Points on a hilly landscape, in no order, each with its height.
A ball rolls from a point to the lowest of its 6 nearest points, and stops where none of them is lower. Distance is the straight distance between rows; heights are no part of it.
j_497 (h 40.4): [  6 -19 -34  -7  -6  -9 -18 -16 -34  -8 -34  -7  45 -18  26  23  17 -18
 -10 -26   7]
j_572 (h 46.9): [ -8   8   8  11   7 -12  18   8   3   4   3  -3  -7  -5  -6 -18   0  -3
   1   6  -9]
j_548 (h 62.0): [ 24   5 -27 -13 -13 -15 -31 -22 -19 -20   0  -7   8   9  23  25  10   0
   8 -14  -9]
j_443 (h 29.8): [-15 -19  20   1  11   8  29  36   7  14 -19  24  37 -11 -13  -9 -33 -16
   8 -13  15]
j_784 (h 21.7): [ -3  23  39   9  17   2   7  31  35  17  28  -6 -53  15 -19 -26  -2   7
   9  42  -1]
j_445 (h 21.5): [ 16  22 -13  -6 -13 -11 -29 -38  -5 -14  22 -16  -7  16  24  24  18  13
   7  -7 -11]
j_153 (h 23.7): [-10 -28  17  -1   8   4  31  33  -5  14 -35  23  45 -15 -14 -10 -35 -22
   7 -18  17]
j_754 (h 65.2): [ 26   1 -30 -13 -13 -19 -30 -20 -26 -17  -8 -11  12   4  23  28  10  -3
   3 -12  -7]
j_986 (h 14.4): [ 15  21  -4  -4  -9   1 -25 -30  -3 -10  18 -14 -19   9  11  13   6  13
   1  10 -14]
j_399 (h 62.6): [ -5  -9  -5  15  -2  -1  -1  -2 -12 -11 -12   0   3  -7   6  -2   1   3
   2 -13   8]
j_770 (h 44.2): [ 14 -17 -42  -8 -15 -13 -22 -25 -45 -12 -37  -3  43 -13  33  27  20 -16
 -10 -19  -8]
j_421 (h 38.5): [  2 -34  -3  -1  -1  15  23   3 -17   4 -43  23  48 -19 -12   0 -10  -9
  -5 -21  10]
j_587 (h 52.5): [ -3   9   8  -4 -12  -9  -8  -2  20  10  36  -6 -50  17 -17  -1   3   6
  -2  25 -11]
j_959 (h 46.2): [ -1 -10 -22  -1  -3   1 -18  -7 -14  -9 -15  -3  10  -7  12  12   8   0
   2 -15  15]
j_287 (h 28.0): [ -3 -16   0   7  12   4  24  10  -3  -3 -20  15  23  -1 -12 -10  -9  -9
  -3 -15  -4]
j_558 (h 44.1): [-22   6  33  -4  13  19  31  35  25  20   6  10   2  -8 -11 -19  -9   2
  -7  11   5]
j_177 (h 50.0): [ 16  -3 -31 -13  -4  -9 -30 -15 -21 -15 -14  -7  13  -1  20  24   7  -3
   0 -12  -2]
j_569 (h 53.2): [ 26  -7 -37 -13 -14 -14 -29 -20 -34 -15 -16  -7  26  -3  23  25  10  -9
  -1 -13  -6]
j_253 (h 37.2): [ -8   7  13   2  -5 -15   3   7  12  10  25  -7 -29   0 -11 -12   0   0
   5  22  -3]
j_222 (h 42.1): [  9  -4 -24  -8   1  -3 -24 -12 -13 -11 -13  -4   1  -4  20  23   7   3
   3 -10   3]
j_746 (h 48.2): [  2  31   2   1  -9  -5 -14 -11  23   1  48 -16 -61  35 -15  -1   9   9
  -5  27 -27]
j_191 (h 40.5): [  2 -15 -22   0  -5   3 -12  -9 -23  -7 -23  -1  35 -17  15   7   8  -9
   1 -29  21]
j_818 (h 40.2): [ -4  -4 -14   0  -3   1 -18 -10  -9 -10  -8  -3  -5  -6  15  15   6   8
   1  -7   8]
j_856 (h 32.0): [  1 -30  -5   0   2  12  21   7 -10   0 -35  19  39  -8 -12  -6 -10  -8
  -7 -19   6]
j_550 (h 26.4): [  9  35  -4  -3 -17  -4 -26 -33   4 -14  46 -27 -47  34  13   5  23  17
  -1  22  -3]
j_848 (h 18.1): [ -9 -29   3  -2   7   5  29  15   2   4 -25  21  33  -4 -14  -4 -16 -12
  -3 -16   6]
j_737 (h 15.9): [  6 -28  -8   4   4  18  10  -3 -19   3 -47  23  55 -20  -4  -1  -8  -6
  -4 -27   7]
j_190 (h 17.0): [ 15  28  -7  -4 -15  -4 -29 -39  -3 -15  29 -18 -15  15  20  15  16  16
   5   7 -10]
j_704 (h 32.5): [-17   4  17  -4  20   9  28  23  17  15   1   8   7  -6 -11 -15  -6  -2
  -6   4  -5]
j_925 (h 63.2): [ -8  -4   1  14  -3  -7   1  -4  -5  -6  -2  -4 -13  -6   3  -1   2   6
   4  -2   0]
j_92 (h 23.5): [ -1  17  22   3   9  -5   5  25  28  16  29  -7 -34  11 -14 -26  -4   4
   9  35   0]
j_662 (h 29.9): [ -7 -34  13  -1   6   2  38  29 -16  13 -45  22  53 -24 -10 -10 -33 -26
   5 -17  20]
j_233 (h 39.7): [  2 -15 -25  -2  -2  -2 -11 -13 -28  -4 -27  -2  45 -19  21  12  13 -14
  -4 -31  21]
j_144 (h 39.0): [ -5  -3  -6   4  -1  -1 -14 -10  -6  -8  -3  -2 -14  -6   9  11   5  11
   1  -1  -1]
j_318 (h 16.5): [ 13  27   1  -2 -14   0 -27 -34  -2 -11  32 -20 -27  18  13   8  12  16
  -2  16  -8]
j_362 (h 36.2): [ -8  17  36   1  19  11  21  40  35  16  19  -4 -44  12 -23 -30  -2   4
  -5  30   1]
j_148 (h 25.1): [  9  32 -11  -8 -15  -7 -28 -41   1 -12  42 -26 -27  26  19  12  23  17
   2  15  -2]
j_417 (h 41.0): [ 10 -14 -34 -12  -6 -10 -22 -15 -32 -10 -26  -6  34 -12  21  21  15 -12
  -6 -22   7]
j_776 (h 37.6): [ -7   9  12   3   4 -13  14   8   7   9  13  -4 -15  -4  -8 -16  -3  -1
   4  15  -6]
j_10 (h 38.2): [ 22  16 -18  -9 -12 -13 -33 -27  -9 -17   9 -12   5   9  26  27  10   6
  10  -9 -12]
j_623 (h 57.9): [-10   1   3   7  -7  -7  -1  -5  -2  -3   5  -3 -22  -8   4   3   3   9
  -1   9  -4]
j_284 (h 39.4): [ -5  -5  -1  13   9  -2  19   4  -3  -6 -16   7   8  -2  -4 -11  -6  -3
   1 -11  -6]
j_383 (h 36.4): [ 12 -20 -13   6   2  12  -1  -8 -25   1 -37  14  57 -23   5   1  -1 -10
  -4 -34  11]
j_266 (h 49.1): [ -7   4   4  11   8  -7  18   6   1  -2  -5   1   0  -4  -2 -15  -3   1
   2  -3 -10]
j_839 (h 44.5): [ 11 -11 -36 -11  -5 -10 -26 -14 -22 -13 -18  -7  20  -7  17  23  10  -6
  -4 -14   5]
j_831 (h 19.7): [ 15  25   1   0 -14   3 -23 -29   1 -12  37 -20 -38  24   2   3   9  13
  -7  19 -13]
j_837 (h 51.0): [-17   7  29  -2  15  19  32  34  24  21  12   7  -7  -3 -14 -22  -6   2
 -10  17   5]
j_551 (h 42.9): [  8 -14 -19  11  -4   9  -2  -5 -20  -7 -25   5  36 -18   5  -4   3  -8
   2 -28  20]
j_448 (h 11.2): [ -8 -34   7  -3   3   6  30  17  -2   4 -28  25  42 -11 -13  -2 -19 -13
  -4 -18  13]
j_800 (h 54.1): [ -9   7   7  10  -4 -11  10   0  -1   5  10  -2 -15  -7  -3  -7   0   1
   3  10  -6]
j_850 (h 52.7): [  0  -8 -15  10  -3   3  -6   0 -14 -13 -12  -1  11  -9  10   2   5   2
   2 -18  15]
j_166 (h 42.4): [  0 -13 -28  -5  -4   2 -18  -8 -19  -6 -18  -5  20 -12  16  12  11  -6
  -1 -21  17]
j_540 (h 18.2): [  2   7  -6  -3   1   3 -23 -19  -5  -9  -1  -6 -14  -2  13  17   5  11
   1   2  -7]
j_653 (h 5.3): [ -8   3   8  -1 -11  -9  -7  -8   7   4  21  -7 -31   0  -8   1   2   6
  -4  17  -8]
j_860 (h 30.2): [ -5   3   5  -1  -9  -2 -12 -14   0  -5   8  -4 -28  -2   3   9   7  15
  -2  13  -6]
j_990 (h 25.8): [-11 -12   5  -1  15   3  28  18  10   4 -13  15  19   0 -13 -10 -10  -7
  -4  -9  -9]
j_663 (h 33.6): [ 10  37   1   6 -17  -3 -19 -23  11 -14  53 -28 -63  38   4   0  15  12
  -1  21 -13]
j_117 (h 59.2): [-12  12  36  -3  18  17  27  41  33  18  16   2 -33   7 -24 -28  -2   1
 -10  25   8]
j_44 (h 26.8): [  8  19   3  -2 -12   1 -19 -25   3  -4  27 -14 -39  18  -5   3   7  12
  -9  21 -18]
j_798 (h 26.5): [ -7  16  21  -3  16  -1  14  28  23  17  17  -5 -22   3 -16 -28  -4   4
   3  27  -2]
j_415 (h 34.8): [  1 -22  -5   7   8   9  19   3  -7  -7 -29  17  31  -5 -12  -8 -10  -9
  -6 -20   1]
j_502 (h 18.8): [ 16  16 -10  -6  -4  -1 -27 -28  -6 -13   7 -10  -8   4  19  22   6  12
   7   0  -9]
j_833 (h 34.1): [ 10  27   4   3 -12  -1 -16 -18  11  -7  40 -17 -53  28  -8  -3   7  11
  -7  23 -22]
j_947 (h 20.5): [ -9 -26   4  -2   9   5  30  14   4   2 -23  20  28  -2 -12  -4 -14  -8
  -5 -16   2]
j_655 (h 24.7): [ -4  13  19   3   0  -9   2  21  25  13  33  -6 -37  10 -13 -14  -4   1
  10  31   0]
j_278 (h 38.9): [  8 -14 -16   6  -2   7  -7 -11 -31   0 -34  11  59 -23  17   6   6 -14
  -2 -41  14]
j_698 (h 49.2): [  7 -16 -10  10   3  12   5  -3 -17  -6 -30  10  40 -12   0 -10  -4  -7
  -2 -23  11]
j_872 (h 25.5): [ -5  17  18   2   6  -9   8  19  18  18  26  -5 -27   5 -14 -22  -5   0
   6  26  -2]
j_682 (h 54.4): [-6 -5 -3 18  0 -7 12  2 -3 -8 -8  0  1 -6  3 -6 -2  2  4 -8  0]
j_364 (h 20.4): [ 15  25 -13  -7 -13 -11 -26 -40  -3 -15  26 -20  -9  18  23  22  21  15
   8   4 -10]
j_707 (h 49.0): [ -2  21   8  -1  -6  -5  -9   1  33  11  49 -11 -57  29 -22   0   7   8
   0  29 -22]
j_834 (h 3.3): [  3   8   0  -1  -5   2 -20 -23  -3  -6   6  -6 -22   2   6  17   3  14
  -3   9  -9]
j_808 (h 24.5): [ -6  19  22   3  -1  -4  -2  19  42  16  49  -9 -53  19 -11  -4   1   9
  16  39  -7]
j_582 (h 48.8): [  3  12   6  -4 -12  -2 -12 -14  14   3  33  -8 -46  19 -15   0   2   9
 -10  24 -16]
j_291 (h 31.5): [-20   1  21  -4  17  13  31  27  19  17  -3  12  14  -7  -9 -11 -11  -4
  -2   1   0]
j_594 (h 35.0): [-21  -2  30   2  14  15  33  33  24  18  -1  16  16  -8  -8 -11 -21  -6
   1   3   7]
j_442 (h 24.6): [-17 -17  15  -2  12   6  28  24  14  10 -13  21  26  -5  -9  -3 -18 -11
   1 -12   5]
j_790 (h 22.3): [ -2  22  31   8  13  -1   5  28  37  13  35  -8 -51  19 -15 -20  -2   6
  13  40  -2]
j_829 (h 40.3): [ -8  10  10  -2 -12 -13  -2   5  18  13  31  -7 -37   7 -13  -7   1   4
   2  25  -6]
j_334 (h 16.7): [  3  10   2  -5  -9   1 -19 -21   0  -4  13  -8 -29   5   1   9   5  12
  -7  15 -13]
j_672 (h 38.8): [ -7  11   7  -3 -10 -10  -4   7  26  12  42  -5 -47  14 -14  -4   0   5
   5  27  -9]
j_498 (h 27.9): [ 15   8 -19  -8   0  -5 -29 -20 -11  -9   0  -9  -2   2  18  25   6   8
   6  -5  -9]
j_237 (h 21.4): [ -5 -37   4  -2   1   9  30  14 -10   6 -39  25  45 -14 -12   2 -16 -13
  -2 -17  15]
j_8 (h 51.2): [  2 -13 -11  12   5   7   6   1 -14 -11 -23   7  25  -7  -3 -11  -4  -3
   1 -19   8]
j_262 (h 31.8): [-11  16  24  -6  19   6  21  29  23  19  14  -3 -17   1 -17 -27  -1   4
  -3  22  -1]
j_47 (h 31.3): [-19 -11  27   2  11  12  28  39  14  16 -19  23  31 -11 -11  -9 -34 -14
   8 -10  11]
j_515 (h 35.7): [  8   1 -20  -8   1  -3 -28 -14 -12 -13  -8  -3  -2  -2  17  22   7   7
   3  -7  -2]
j_252 (h 41.7): [  4 -32  -5   4   1  16  18   2 -14   2 -38  21  47 -11 -10  -3  -6  -7
  -7 -20   8]
j_779 (h 23.8): [ -7  24  48   8  23   5  19  37  44  18  25  -7 -64  17 -27 -25  -2   5
  -2  36  -5]
j_313 (h 39.6): [  9 -13 -18   1  -2   5  -5 -11 -26  -2 -25   5  47 -19  15   2   7 -10
  -2 -33  15]
j_374 (h 24.2): [ -7 -39  10  -1  -1   3  36  18 -11   5 -45  27  54 -22 -10  -3 -22 -18
   5 -19  18]
j_835 (h 44.8): [  3 -10 -19   8  -3   5  -6  -3 -16  -9 -18   2  26 -13   8   0   4  -2
   1 -22  20]
j_239 (h 27.8): [-18  -7  14  -5  16   6  29  22  14   9  -5  16  17  -3  -9  -9 -13  -6
  -4  -6  -3]

For each start below, name the point where the ball stops.
j_266 -> j_784
j_417 -> j_737
j_837 -> j_448
j_682 -> j_448
j_835 -> j_737
j_770 -> j_737
j_166 -> j_737

Call two points neighbours if one is among the 6 nearest of the other. Go from one point of each pair to the other, from neighbour to neighbour, staying as low as possible. Name the highest point that can't be avoided.
j_737 and j_653 -> j_558
j_653 and j_784 -> j_253
j_653 and j_834 -> j_334
